Points on a hilly landscape, in no order, each with its height.
From any point a climber steps to the highest of the 2 points nearest to it. It stops when none of these is higher. Distance is the straight distance between rows; heights are no part of it.
zona: [-36  43 -43  33  48 -41 -14   8 -24 -21 -33  -5  25 -12  19  58  22   0
 -18   2   6  23  20  15  -3   2 -11  19 -38  -7  16 -28  24  -5 -47 -18]  h=42.9
nete: [  6  24 -45 -22  14 -39 -43  -1 -46 -50  -6  -3   8 -12  15  11  19 -14
 -16   1  16  25  51 -22   5 -22   8  44  -1   0  22 -21  10 -30 -15 -18]  h=28.7
Zus: [ -8  25  -9 -21 -14 -20   3   7  -7 -43  -7  -5  -3   9  11   5  35   6
  -6  32 -12  18  16  41 -33 -39 -31   0 -31  21  -5   6  49  19 -46 -20]  h=27.9
fabi: [ 24  -5  27 -54 -34   8  11   9 -17 -28  -1   2 -33  26  11 -24  -7   8
  11  34  14 -10  16  56 -15 -47 -18 -17  20  25   1  30  21  17 -46  -1]  h=34.1
pipar: [-14 -28  10  14 -21  49   9  30 -44 -17 -14  12 -23   3 -25  16  -8 -33
  -3 -17  31  16 -22 -24  21   4  -7  -6   8  11   8 -12  -7  -2 -19  -9]  h=48.3
salim: [-41  -7 -22  55   7  -6  21  34  -7  11  12  24  -3 -12 -20 -36 -13 -20
 -10 -63  22  46   9  -4 -16  -4   0 -36 -14 -19  49  19  12 -10  28 -36]  h=28.4
rurel: [-43   5 -34  56  31 -16  26  33 -16  -3  -4   9   2  -6  -9  -1  -6 -33
 -19 -52  20  51  30  14 -19   3  -6 -33 -29 -20  46   7  29   2  -1 -30]  h=25.2
Balu: [-35  18 -38  55  59 -22  15  12   0  35 -10   8  27 -15   9  12  -7  -8
  -3 -38  19  26  22  -6  -8  36  13 -27 -26 -47  41   3   6 -14   8 -15]  h=26.7
tuk: [ 54  20  12 -24 -28 -36 -16 -55  45  -7  23 -14 -11  17   4 -24  18  40
  17  13 -49 -22  14  -3   6 -37   4  13  10  44 -26   9   3  12  30   2]  h=7.1
sig: [ 14  -8 -30 -16 -13   2 -22  16 -68 -51   6  14 -26   1  -1  -5   5 -32
  -5 -18  26  34  27 -44  13 -30  -2  28  20  19  31  -9  -4 -17   4 -28]  h=25.6
guga: [  7 -27  47  -8 -11  28   5 -15  52  21  21  14  -1   0 -17 -28 -32  17
  21 -11   5 -49 -25   2   9  17  15   0  45 -21 -11   9 -35 -12  36  31]  h=15.3
lasa: [-29 -13   9  35  14  20  24  30   8  12  -3  16  -2  -3 -20 -20 -27 -22
 -29 -30  24   8   1  34 -18  16   1 -35  -9 -32  21   6   9  15   8  11]  h=9.8
zevap: [-37  -1 -20  40  50  -1  20  29  -3   3 -12  11  21  -2  -4  21 -34 -13
 -22 -32  38   2  38  38 -12  20   1 -15 -19 -32  32  -6  23   3 -31  26]  h=32.1
vuno: [-39  30 -43  45  41 -36   0  23 -38 -22 -29  -1  13 -10  12  50  19 -22
 -25 -17  16  47  29  -4   3  -1  -6   7 -39  -5  41 -26  22  -6 -21 -34]  h=40.2
tafip: [-24  19 -21   4  27 -24   3   1  12 -14 -10  -5  28  -4  13  15   3   4
  -9  12  -2 -13  25  52 -21   2 -19   2 -28  -6  -5  -7  29  12 -45  17]  h=25.5
situ: [-11  14 -15  22  37 -13   0  -8   1  48 -21  -8  24 -17  20  47  23   8
  -4   1 -19  14 -24 -46  11  41  16   3 -20 -27 -10 -14 -17 -10  12 -10]  h=36.4
fab: [  5 -15  22 -18 -51  30  16   5   3 -13  -3  -9 -32  20  -5  -1  17  -7
  13  30 -12   7 -17  21 -10 -15 -29 -18 -12  22 -19  11  13  29 -22  -5]  h=42.1
Lavit: [-20   2  35  30 -13  33  15  -7  13  39  -8   4   0  -6  -6  16  23  24
 -20  -8 -40  17 -75 -21 -10  26  -2 -24 -13  -2   3  15   1  16  50 -23]  h=55.2
mevi: [-52   9 -11  47  44  14  21  23  -8   9 -40  -1  17   1  -3  50 -14 -14
 -24 -16  30   9   4  39 -13  23 -18 -27 -22 -26  19 -13  24  16 -40  14]  h=27.8
Favem: [ 24 -15  14 -22 -37  41 -17  -6 -13  17  -6 -19 -11  -5 -13  16   6 -15
  24  30 -16 -20 -48 -51  28   7  -2  -2   3  17 -23 -18 -37 -10   4  -2]  h=42.2
kiz: [ 19 -18  37 -14 -47  24 -10 -16  26  -9  19   2 -38  13 -18 -35  -7  -5
  21  -9   1 -11 -25 -22  15  -8   2   5  41  19 -18   8 -33 -10  31  -2]  h=37.0
napi: [ 14  17  14 -49 -35  -9   9  10 -20 -39  -8 -12 -20  22  12   0  28  13
   5  50   0   9  13  40 -23 -43 -23  -9  -9  26  -3  11  42  19 -52 -11]  h=30.4
gon: [ 37   3   5 -25  -6 -36 -16 -48  51  -3  22  -7   0  11   7 -31  -9  25
   8  -2 -28 -22  24  13   3 -24  13  15  23  24 -20  10  -8  -1  24  10]  h=8.1
gur: [  2  22 -31 -22  18 -41 -31 -10   0 -29   1  -5  27 -10  18  11  12  11
   2  16  -6  -1  44  15  -8 -12   3  37  -9   2  -3 -11  13 -22 -35   4]  h=31.8
kevog: [ -3 -19   6  13 -25  13  19  24 -14 -27  26  18 -47   7 -16 -51  -2 -30
  -5 -34  19  40   9  -8 -12 -19  -9 -14  13   9  17  16  -1   3  24 -22]  h=15.2
tagu: [-28  31  -3  31  14   4  25 -12  31  42 -31 -18  22  -2  -3  42  40  24
 -17  17 -46  15 -51   2 -22  21  -9 -24 -47   0 -22   0  33  33   8  -5]  h=16.3
Buf: [ 15  17 -49 -24  -1 -37 -39   3 -57 -55  10   4 -16  -6  13 -18  19 -21
 -10  -9  18  42  55 -39   8 -37   9  42   9   6  39  -7   9 -28   6 -32]  h=27.4
lomoz: [ 11   6  -6   4  25  36 -13  -7 -32  35 -32 -23  37 -16   8  70  10   0
  19  21 -13 -17 -56 -74  17  36  20 -13  -7 -15 -24 -28 -46 -20   6   1]  h=58.6
Ger: [-28  27 -31  45  41 -29   8   4 -10  29 -21  -1  16 -14  21  35  13 -10
 -11 -24   8  34   5 -17   1  39   7 -10 -26 -28  26 -17   2 -13   5 -23]  h=29.7
gokeg: [  2 -20   5  14 -16  41  -2  28 -57  -4  -9   6 -12 -12 -27  13  -6 -40
   5 -23  26  10 -37 -52  27  13   6  -8  16  12  13 -18 -30 -17   9 -14]  h=56.8
tovus: [-32 -16 -16  48 -10   6  16  24 -13  24  14  29  -6 -12 -28 -32 -14 -19
   9 -68  26  32 -11 -23  -1   4   4 -22  13 -17  48  21 -12 -27  39 -31]  h=33.0
gokob: [-33  11 -37  26  24 -22  -4  23 -63 -50 -33   2  -1  -7  -1  43  19 -27
 -24  -9  25  49  18 -17   7 -19 -11   7 -29  12  40 -24  23  -3 -24 -44]  h=37.8
tef: [ -4  -3  12  20  36  -5   3 -18  29  54  14   8  16 -13   6  12   5  23
   1  -5 -16 -15 -20 -34   8  42  24  -2   9 -37   2   5 -20 -16  47  12]  h=22.0
bimop: [-14  -8   1  28  16   5   5  10  -5  41   9  18   5 -20  -1  -7 -11 -11
   7 -31  20  -5 -12 -35  17  35  16  -7  17 -37  30   0 -30 -26  27  -5]  h=15.5
ruf: [ 20  15  18 -20  -7 -13  33 -16  39  13   9 -24  25   9  10  -6   8  34
   4  48 -36 -42  -6  50   0   1  -5 -13 -16  18 -25  -9  20  37 -18  51]  h=27.2
goz: [ 43   0  14 -31 -42   6 -14 -27   4  22   5 -36  -1   9   2  20  20  26
  32  57 -52 -30 -27 -38  33  -9  13  15  -5  30 -25 -29 -30  11  12  26]  h=5.9
notek: [ 18 -15 -15 -10 -30  28  -5  27 -66 -41   7  12 -42   4 -14 -11   5 -42
   4 -16  29  38  -9 -51  18 -27 -10   9  21  32  14  -3 -12  -7  12 -32]  h=23.2
gomo: [ 16 -11   3 -27   6 -14 -14   1  -3 -31   4   6   9  14  13 -21 -25   6
   4   3  18 -12  52  54 -12 -28   1   7  22  -5  -3  14  10 -11 -38  13]  h=43.4
Vin: [-31 -32   8  39   1  32  39  44 -23 -12   1  10 -23   7 -36 -13 -22 -31
 -24 -40  41  27   7  23 -17  -3 -12 -32   2 -14  29  14  19  13  -3   3]  h=6.7
fudu: [ 10  -3   4  15 -11  40 -12  16 -55  24 -10   3   0 -20 -14  21  -8 -36
  16 -20  10   1 -62 -72  31  32  16 -12  19   2  15 -17 -44 -33  30 -14]  h=68.8
kufi: [  1 -16  23   2 -32  30  -4  -5   9  17  -4  -6 -12  -4 -16   0   5  -2
   6   9 -18  -3 -43 -32  17  14   0  -1   3   6 -21  -7 -22  -3  19  -7]  h=40.4
nov: [ -6  13 -17  16  45 -28  -9  -6  16  23  12   2  12 -19  17   7   1  -3
  -1 -16  -1   4  23  -5   7  33  18  19 -12 -22   7 -10 -12 -20   8   8]  h=20.6
vure: [ -5 -13   8   5  17  28  -5  -2  11  52 -13  -5  23 -14   2  34  -6   8
  14  11   2 -31 -33 -32  28  39  14   6   7 -35 -18  -9 -37 -17   4  21]  h=40.1
Ludat: [  6 -15  19 -47 -35  35   1  21 -50 -41  -9   1 -33  23  -5  -5 -16   6
  11  18  45   0  18  33   3 -48 -14  -1  25  21  14  22  26  15 -57  -8]  h=38.9
salo: [ -6 -29  14  -1   3  37  -2   2   3  21  -1   0   2  -8  -3   8 -29  -4
  21  -5  32 -46   6   2  25  25  12   7  28 -23  -4  -8 -31 -19 -22  35]  h=29.9
pap: [-24  10 -20  34  65 -27  13   7  25  43   5   7  28 -14  15   6  -8   2
 -12 -21   7   6  13   3 -11  44  17 -16 -18 -54  19   4   1 -10  18  13]  h=23.4
mibor: [-20 -12  15  24  15  19  11  13   7  22   5  18  -5 -12 -11 -11 -14 -13
  -6 -28  17  -2  -7   5   2  32  11 -14   5 -30  21   4  -9  -9  16   9]  h=12.7
Teki: [ 24 -29  21 -27 -15  10   1   5  -5 -23   9  13 -16  24   6 -37 -43   1
  14   2  34 -20  40  55  -6 -37  -2 -11  42  -1  -7  32   0  -3 -32  15]  h=48.6
nezug: [ 28   9 -19 -40 -15 -21 -33 -22   1  -3   3 -12   9  -5  19  16   8  10
  18  35 -24 -26  19 -17  18  -8  11  35   5  13 -12 -19 -22 -18 -11   7]  h=50.8
sede: [ 34  -8  18 -26 -35   9 -25 -33  30   9  17 -13 -21   4  -5 -24  -2  12
  23   9 -19 -24 -11 -39  29  -6  12  24  36  20 -21  -4 -41 -13  32   7]  h=41.8
dibaf: [-23   1  -5  23  32  18   9  -6  -6  55 -35  -8  48  -4  15  74  19  18
  -5  12  -5   1 -49 -45  10  56  13 -20  -8 -47 -15 -19 -23  -6   5   8]  h=43.2
Fizi: [ 27 -17  -6 -20 -20  24 -27   4 -46 -21   7   7 -18   1  -6  -2 -20 -36
  15  -6  25 -17   5 -45  32  -3   6  21  45  18   0 -11 -40 -26   1   6]  h=44.4
siz: [  2   0 -14 -17  32 -34 -14   5   0 -34   3   5  38   5  14 -15 -31  14
  -9   0  25 -15  64  69 -22 -14  -2  11   3 -17  -2   3  25  -9 -54  22]  h=40.0
Seb: [ 29  -3  10 -44 -26  -1 -17  -8 -19 -36  12  11 -51  24  13 -47 -13  -5
   5   2  14  13  28   9  -1 -57  -4  14  41  28  -8  37  -6  -5  -2 -24]  h=25.7
lag: [ 16  19 -25 -10  24 -60  -3 -31  52  -8  18  -5  33  -1  15 -30  -9  32
 -14   6 -35  -9  31  43 -20  -6   4  19 -21  10 -22   6  24  21  -1   8]  h=35.6
vedek: [ 22  17 -26 -16  31 -60 -33 -14   5 -27  24  10  12 -12  27 -30 -11   2
  -7 -15   0   3  73  19  -6 -10  21  43  18  -7  18   1  -9 -39   3   6]  h=31.7
nizav: [-27 -29 -12  21   2  34  14  40 -67 -37 -26   9 -13   0 -25  37 -14 -34
 -10 -21  50  30  -3 -29  20  -5  -9  -7   4  17  31 -12   4  -4 -29 -15]  h=41.5
miba: [ 29  19  14  23  10 -37   2 -31  52   8  41   3  -8 -12 -16 -41  18  22
 -17 -31 -40   6 -12 -21 -11   5   6   0 -13  13   4   3  12  19  81 -26]  h=41.9
rad: [ -3  38 -41  -1  18 -39 -24 -22  11   4 -16 -14  24 -18  24  44  37  16
  -1  30 -48  10   4 -18   0  -1   2  40 -39  23 -13 -21  11  -5  -9 -16]  h=48.0
lerat: [-34  -8 -26  49  41 -17  27  37  -2  -6  -1   7  20  -3  -7 -12 -34 -27
 -31 -49  37  23  44  41 -26   4  -1 -27 -22 -28  39   4  30  11  -6   9]  h=28.6
zonag: [ 39   1  -8 -52 -43  30 -37  -4 -64 -37 -12 -17 -17  10   0  22  12 -19
  26  48  -3 -21 -11 -41  20 -28  -7   0  11  29   1  -9 -14 -13 -26  -8]  h=57.0
Dipu: [ -7  11  -8   4  17 -13  -6 -12  26  18  -2  -5   6 -13  10  13  13   8
  -3   5 -26   1   4  -3   0  23   5  15 -21   2 -15  -4  -3   2  12   4]  h=18.5
lifo: [-29 -16  -6  24  12  18  20  33 -25 -33 -10  11 -14  13 -11  13 -11 -20
 -16 -23  36  21  23  26 -12 -11 -14 -10 -13   0  19   1  21   9 -31   1]  h=20.4
tadis: [ 35   0  40 -27 -34   6  10 -25  27  35  13 -32   6  13   3  19  15  34
  32  58 -38 -51 -21   1  29  -1   6  12   1  19 -24 -21 -25  14   0  50]  h=8.3
monop: [  1 -31  24  -4 -59  55  12  23 -30 -25   0   9 -51  12 -24 -18   7 -24
   4  -2  16  27 -36 -23   2 -22 -18  -7  13  24 -14  10  -6  12   3 -27]  h=16.4
penod: [ 28  13 -14 -27   5 -48 -26 -22  10 -37  23   6  -8  -2  25 -42  -6  -3
  -7  -9 -11  14  58  15 -11 -25   7  32  23  12  -3  17   2 -19  12  -8]  h=30.1
korip: [ 15  23   0  32  19 -35   7 -29  51  16  24  -1   2 -14 -12 -25  23  28
 -32 -21 -42  14 -19  -1 -15   5   1  -7 -37   7  -9   7  41  41  68 -21]  h=44.5
bupo: [-29  -1  15  16   9  20  21   6  31  28 -14  -1  12  -4 -14  -3   1  -1
 -22   1 -15  -4 -31  35 -20  20 -10 -29 -21 -14 -18   5  24  28   4  12]  h=37.7
refa: [-19 -27  30   0 -50  63  30  32 -24 -22 -15  11 -50  20 -32 -12   9 -21
  -3  -3  20  28 -35   8  -9 -25 -29 -30   0  19 -11  15  18  30 -11 -26]  h=12.9
posi: [  2  -5  10  -2  15  16  -8 -13  26  31   8   3  10 -10   3   6 -13   6
  16   5   9 -32   4  -8  15  30  14  14  12 -25 -12  -1 -29 -19  -4  25]  h=34.5
lizif: [ 15 -14  37  -3   8   9  -5 -29  56  27  32   9   1  -3 -13 -29 -16  30
  15 -14 -12 -39 -22 -28  14  25  19   6  35 -15  -6   4 -35 -17  64  15]  h=12.6
vefe: [ 41 -17  29 -61 -40  24 -17   2 -42 -22  -4  -2 -24  21   7 -13 -25   4
  29  33  36 -32  19  16  27 -43  -1   9  52  11   7  18  -1 -12 -46  14]  h=48.9
pudib: [-17  -4  -4  31  28 -19   6  -9  11  54  18  25  19 -14   3  -6   0   9
   9 -36   1   2 -20 -48   7  42  18 -18   8 -43  29  11 -25 -24  54 -14]  h=18.6
guli: [ 33 -24  30 -41 -40  14  -8  -5  -8 -15   5   3 -27  25   9 -27 -28  -5
  30  16  21 -31  27  27  11 -34   2   0  53   5  -8  25 -18 -12 -27  17]  h=55.4
vus: [ 17 -13  16 -22  13  12 -13 -28  42  44  13 -10  19  -9   6   9 -13  22
  34  15   2 -60   6 -18  28  29  20  20  30 -24 -23 -10 -45 -23   7  41]  h=30.3
demu: [ 25   0  11 -61 -40  17 -17  11 -58 -42 -15 -13 -24  22   7  10   0   6
  21  42  36 -14  14   8  16 -42  -5   4  23  21   9   4  22   0 -53  -4]  h=43.3
kivum: [ 18  -1  18 -37 -26  -6   1  -2  -5 -12   3 -15   5  18  16   7   5  10
  17  47  -1 -26  18  41   6 -18 -12   4   5   9  -7   0   6  -3 -48  22]  h=27.5
bulif: [ 34  -8   6 -38 -26  -4 -25 -35  20   5  11 -15  -2   6  10  -3  -7  14
  28  31 -16 -38  10 -14  28 -11  11  27  30  13 -15  -8 -31 -20   1  20]  h=46.4
safi: [ 14   6  36  -2 -17  14  12 -27  36  46   3 -30   9   6  -9  15  31  44
  22  40 -51 -31 -38  -9  13   8   0  -6 -23  17 -30  -7  -6  27  13  27]  h=11.0
mito: [ -9  13  18  16  -2  10  23 -21  33  43 -13 -22  14  -3 -11  21  35  38
   1  32 -55 -11 -47   1  -7  14  -9 -15 -39  13 -29   3  22  37  12  12]  h=13.5
rekip: [-24  -3   3  23   9 -12  23  -1  45  18   1   4  10  -9 -16 -29  -9  10
 -46 -18 -13   9 -29  37 -28  21  -9 -20 -26 -18  -8  11  38  44  33   2]  h=44.3
Rofir: [ -5  25 -25  12  38 -43  15 -18  55  16   5  -6  30 -16  10 -11   4  26
 -23  -2 -29   1   5  32 -23  13   6   5 -40  -2 -18  -1  35  31  10   9]  h=38.5
Tise: [-26   3 -17  14  20  -8   1  20 -15 -34 -12  12  14   5   1  13  -8 -10
 -16 -13  21  12  37  45 -19 -11 -18   1 -23  -1  11  -2  28   1 -39   7]  h=22.8
delu: [-31  10   7  29  11  24  18  -5   3  54 -39  -6  42   3   7  71  32  26
 -16  11 -25  15 -70 -29  -9  42   0 -25 -21 -35 -19  -3  -5  15  12  -6]  h=52.9
gepul: [ -9  12  -8  13  61 -26   7 -21  58  49  12   1  43  -9  11   7  -4  31
  -7   5 -14 -33  10   8  -6  37  20   0  -8 -36 -25   3   0   9  16  43]  h=29.1
muf: [ 20 -15  23   0 -38  18 -14   4  -1  15  30  15 -25  -7 -20 -36 -19 -24
  27 -26  22 -17 -30 -60  30  12  15  15  57   1  16  -9 -51 -33  55   2]  h=55.7
biz: [ 22  19 -14 -19 -17 -27 -22 -31  18   0   9 -17   6  -2  12  11  24  22
  16  39 -47  -4  10 -13  10 -13   3  33 -13  30 -19  -9  -3  -3   4   1]  h=54.7
kuvu: [-47  18 -14  38  26   4  25  21   5  -1 -36  -8  15   1  -6  28   2 -12
 -31  -6   2  16  -7  48 -30   8 -34 -27 -43 -13   0  -8  41  31 -32   2]  h=23.6
Dudub: [ 12  31 -37 -36  11 -43 -51  -8 -32 -42 -13 -19  20  -7  15   5  17  13
  -1  22  19   4  60   2  -3 -24  11  44   6  -1  -1 -18  25 -34 -48  -9]  h=30.2
duvu: [-13  -8  25  16 -11  22   6  -3   5  38  -2   6  -5  -5  -8   8  11  11
  -8  -7 -21   9 -59 -44  11  31  10  -6   0 -10   0   2 -24  -3  41 -16]  h=47.1
dod: [ 13  -2   5  -7  18  16 -14 -14  -2  52 -11 -13  28 -15   4  40   9  15
  22  18 -21 -32 -44 -75  34  41  27   5   4 -22 -33 -15 -54 -19  26  14]  h=48.2
roz: [  5   0  29 -14 -25   3  42  -1  34  10   3 -25  12  18  -9 -11   6  17
  -4  44 -26 -27 -19  62 -11   7 -21 -34 -20  12 -24   0  30  49 -28  40]  h=30.9
Gazig: [-47 -14 -33  21  20   7   9  35 -71 -55 -35   1  -6   0 -20  52  -5 -22
 -26 -11  50  33  15  -9  10 -17 -12   1  -9  15  42 -14  21  -1 -41 -25]  h=36.8
neni: [ 19  -6  30  -2  18  -4  -1 -31  73  27  33   8  10  -1 -15 -33 -20  41
   2 -10 -23 -44 -11   1   3  16  18   2  13 -16 -19   9 -10  14  60  21]  h=10.8
Mazi: [ 13  37 -20   1  10 -36  -8 -30  28  18  -6 -20  21  -8  13  28  47  39
  10  44 -63  -7  -1 -10   2  -5  -2  26 -45  30 -22 -16  16  15  -4   7]  h=50.9
Kuv: [ 21 -28  12  -5 -24  26 -12   5 -18   4  18  11 -14  -5 -15 -21 -26 -31
  24 -24  36 -19  -9 -40  31   8  16  23  49  -4   4 -12 -48 -32  17  14]  h=47.7
vob: [ -7 -19   2  10  -5  12  10  20 -12 -25  12  16 -22   3  -6 -20  -9 -27
  -9 -27  20  23  21  10  -6  -8  -5  -3   5   2   9   4   0  -5   0  -2]  h=17.6
Korif: [ 18 -19   5 -26 -53  51   3  24 -50 -40   9  18 -67  19 -13 -32  -8 -32
   5  -7  35  32 -11 -26   7 -41 -14   2  35  34   1  17 -12  10   8 -33]  h=19.9
Mobuz: [ 36 -13  33 -47 -56   7  -2 -14   7 -23  11   1 -58  30   6 -48  -4   4
  19   5   4   0  -2  -2  -1 -54  -9  -6  43  41 -17  37 -13   8  10 -18]  h=27.7
fesu: [-16  16 -28  -2  12 -37  11   6  15 -38  -3   0  10   5  10 -17  13   1
 -23   5 -13  28  20  62 -44 -23 -21  -4 -44  14  -9   7  55  34 -29 -10]  h=25.4
bug: [-35  28 -29  20  61 -19  13   7  18  15 -23   0  46 -10  18  32 -13   7
 -16   7  10 -17  20  50 -20  25 -15  -8 -33 -26  -4 -10  26  10 -48  32]  h=28.5
Tun: [  1 -24  30  14 -42  21   3   9  -1   9  31  27 -38   3 -31 -46  -9 -20
  19 -34  14   5 -42 -41  11   4  -1  -1  45   4  28   6 -34 -24  60 -18]  h=47.3
pek: [-10  -6  13  23  59 -16  10 -24  50  58  17  16  44  -6   4  11   1  38
 -10  -7 -22 -34 -26 -10   0  44  21 -15   8 -54 -12  14 -10   1  55  32]  h=25.3
dovaf: [ 43   9  18 -14   7 -20  -8 -48  71  18  29  -7  15   5  -6 -32  -7  47
  15  -7 -29 -46   9   4   4  -4  21  11  11  11 -33  -2  -6  10  45  24]  h=9.4
beve: [ -3  -1  -3 -18 -23   3  -8   6 -22 -26 -17 -11   4   7   5  24  17   0
  11  31   2  -3   7  20  -3 -10 -20   5 -14  15   5 -11  16   2 -56   2]  h=24.5
Kiv: [  5  29 -12  24  50 -43   9 -26  54  35  14  -3  24 -11   2  -7  15  35
 -24 -13 -35   1  -8   1 -13  22  13   2 -35  -9 -19   4  26  29  49   4]  h=41.4
tizi: [ -1   1 -27  -2  26 -50  -3  25 -10 -50  14  12   9   6  22 -40 -18  -4
 -27 -19  19  33  68  51 -38 -32   6   9 -12  -6  18  16  31  10 -10 -12]  h=21.2
vonak: [ 13   3   6   9   2  53 -10   6 -53  36 -24  -8  13 -16  -5  48   2 -18
  16  -3  -4  -9 -79 -80  19  36  22 -18  11  -4  -4 -22 -62 -26  24 -11]  h=56.0
sibip: [-47  27  -8  36  20   1  24   7  14  21 -42  -9  15  -6   0  31  24  -3
 -27   3 -26  27 -31  25 -26  22 -22 -27 -49  -5 -10  -6  33  28 -11 -11]  h=19.8
Zer: [-10   2 -20   9  45 -22  -6   6   5  -9   5  11  32  -9  17   0 -37  -3
 -13 -20  30 -19  57  55 -12  10   8  12  -2 -25  10   1   6 -14 -37  34]  h=36.7
Bevov: [ 26 -25  39 -37 -72  32  -1  -4   6 -14  13  -5 -49  26 -10 -29  -4  -7
  26  12   3  -6 -26 -18   7 -32 -11  -9  41  28 -20  20 -23   6   7  -6]  h=31.9
pipap: [  5 -19  39 -15 -43  27  30   8  16   1   4 -14 -13  21 -11  -7   3   2
  12  35  -8 -23 -19  48 -10  -5 -22 -34  -2   9 -19  10  12  27 -27  28]  h=36.2
genez: [ -8  27 -31  22  34 -17  -5   0 -27  17 -28  -2  15 -23  23  47  15  -9
  -5  -2  -3  19  -9 -39  19  29   9  11 -20 -12   9 -30 -12 -16  -2 -21]  h=32.9
Vasi: [-13  12 -20   5  53 -25   8  -7  42  25   3   2  39 -13  17   7 -17  14
  -2  -2   2 -30  27  40 -17  28   6   4 -18 -30 -16  -8   9   6 -18  38]  h=32.4
fev: [ 39  -4   6 -32 -45  35 -27  -3 -49 -13 -13 -32 -15   1  -6  29  12 -27
  36  50 -28 -25 -42 -46  19 -12  -6  -6  -1  35 -12 -21 -34 -15  -6   0]  h=49.8
tidek: [ -1   2   2  -5 -13  -4  -2  -6  17 -18   6  -1 -20   3  -3 -19  17  -2
  -7   3 -25  17   0   9 -16 -12 -10  -1 -18  29 -16   9  14  13   3 -16]  h=52.4
Lat: [ 30  -6 -12 -49 -27  26 -40  -4 -61 -48  -5   1 -13   8  -2   9 -13 -20
  14  19  26 -19  15 -32  24 -31   5  21  33  21   5  -5 -14 -23 -28  -2]  h=50.7
tuda: [-17  10   2  23   5  -9  16  -1  20  -7   0   1 -16  -6  -5 -12  22 -11
 -24 -14 -31  35 -11   7 -17   7  -7 -10 -29  17  -7   6  20  17  23 -23]  h=57.4
Riva: [  9  30 -30 -26  26 -63 -24 -22  22 -27  14  -3  30  -7  25 -17   8  25
  -6  13 -29   1  46  35 -22 -16   7  28 -11  10 -11  -2  25  -7 -20   1]  h=33.6
vib: [-19  -4  13  17 -11  31  18  10  10  17 -21 -10  -2   3 -11  18  10  -7
  -1   9 -12   1 -27  19  -5  10 -16 -15 -20   6 -16  -2   9  14 -14   5]  h=32.2
vup: [-18  52 -48  11  39 -50 -29  -5  -9 -16 -29 -10  27 -22  28  51  31   4
 -14  20 -18  16  16  -9  -2   3  -4  39 -44   2   1 -35  16 -11 -26 -25]  h=45.4
Gena: [ -4  -4   0  -7 -25  18  -5   5 -13  -4 -24 -14 -10  -1  -2  31  16 -13
   5  25 -16   2 -20 -10  11  -1 -22   2 -22  17 -12 -18   0   2 -28 -11]  h=27.3
batuv: [ 17 -23  37 -26 -37  22  19  -1   7   4   1 -16  -4  22   2   5   0   4
  21  42   5 -40  -1  42  10  -4 -12  -8  12   7 -14   0  -2   2 -43  40]  h=31.1
susaz: [-24   3  -2  36  10 -20  22   1  27  13  11   7  -5 -11 -12 -30   2   1
 -37 -33 -25  30 -25   9 -25  18  -6 -31 -32 -11  18  14  34  31  48 -22]  h=50.6
narod: [ 10  -2 -18  -1  43 -50 -17   4   7 -16  19  13  31  -9  24 -26 -39  -5
  -4 -28  26  -7  82  37 -12   1  21  29  14 -24  21  -1  -6 -32 -12  22]  h=33.8
Nufa: [-21 -27  -1  32 -36  12   6  25 -22  21  25  35 -23 -13 -36 -44  -7 -31
  26 -59  25  23 -29 -45  11  -2   1 -10  31  -1  41  15 -22 -27  55 -39]  h=39.3
pigo: [ 25   8  -4 -40  -7 -30 -22  -3  -5 -44  10   9 -29  12  17 -49 -12   5
  -2   5   9  23  46  33 -22 -57   1  14  19  20  -9  30  13  -1  -6 -25]  h=28.0
kogi: [  6 -31  47 -10 -26  38  10   0  43   7  15  11 -11  10 -18 -38 -45  -1
  13  -8  20 -44 -10  27  -4   5  12 -18  46 -14 -13  17 -26  -5   8  30]  h=19.0
fis: [-36  -1  29  25 -13  48  22  -6   3  54 -27   4  21   4  -5  49  23  16
 -23  -2 -35  17 -90 -20 -15  34 -11 -35 -12 -20  -1   7  -8  22  27 -12]  h=68.5
difuv: [ -7   9 -25  -8  21 -52   2  11  13 -33   4   6  27   7  17 -34 -16   0
 -35 -10  13  18  49  64 -37 -18  -8   7 -24  -6  -4   7  43  27 -23   1]  h=23.0
kabes: [ 12  -6  11 -20 -48  14  -4  -9   2 -30   4  -3 -44  14  -4 -13  23  -7
   6  19 -20  27 -13  -9  -4 -25 -19  -1  -4  40 -20  13   6  19   2 -27]  h=47.6
Kif: [ 12 -14   3  -8 -40  16  12  21 -35 -40  25  17 -67  17  -5 -54  10 -25
   0 -26  25  47   8 -21  -8 -41 -11   3  25  37  11  21  -4   7  28 -33]  h=17.2
gita: [  5 -40  41  -7 -31  57   1   4   8  20   2   6  -7   1 -15 -10 -33 -12
  25  -1  31 -50 -15   3  25  14   8  -2  42 -17 -10   2 -33 -11 -15  34]  h=24.7
sanof: [  7  -6 -17  -2  11 -22   1  28 -31 -52  23  13 -14   8  12 -40 -17 -14
 -14 -31  31  41  73  21 -25 -41   6  14   7   0  35  21  14 -10  -2 -23]  h=19.5

Where does a climber stop that starts at each point below?
nov: fis
gon: posi
Seb: guli
tizi: guli
gokob: biz
lasa: Vasi
Mobuz: biz
safi: zevap
sig: korip
kevog: Vasi

Call two points neighbours if one is among the 2 nearest of the other. Go from one point of each pair to the other, from neighbour to neighbour, staying as high as possible. Name the lowest point that can't be avoided.
muf, fis: kufi
zevap, zonag: rurel
zonag, muf: Fizi
guli, lomoz: Seb
biz, lomoz: Gazig
Vasi, korip: kevog
lomoz, fudu: vonak
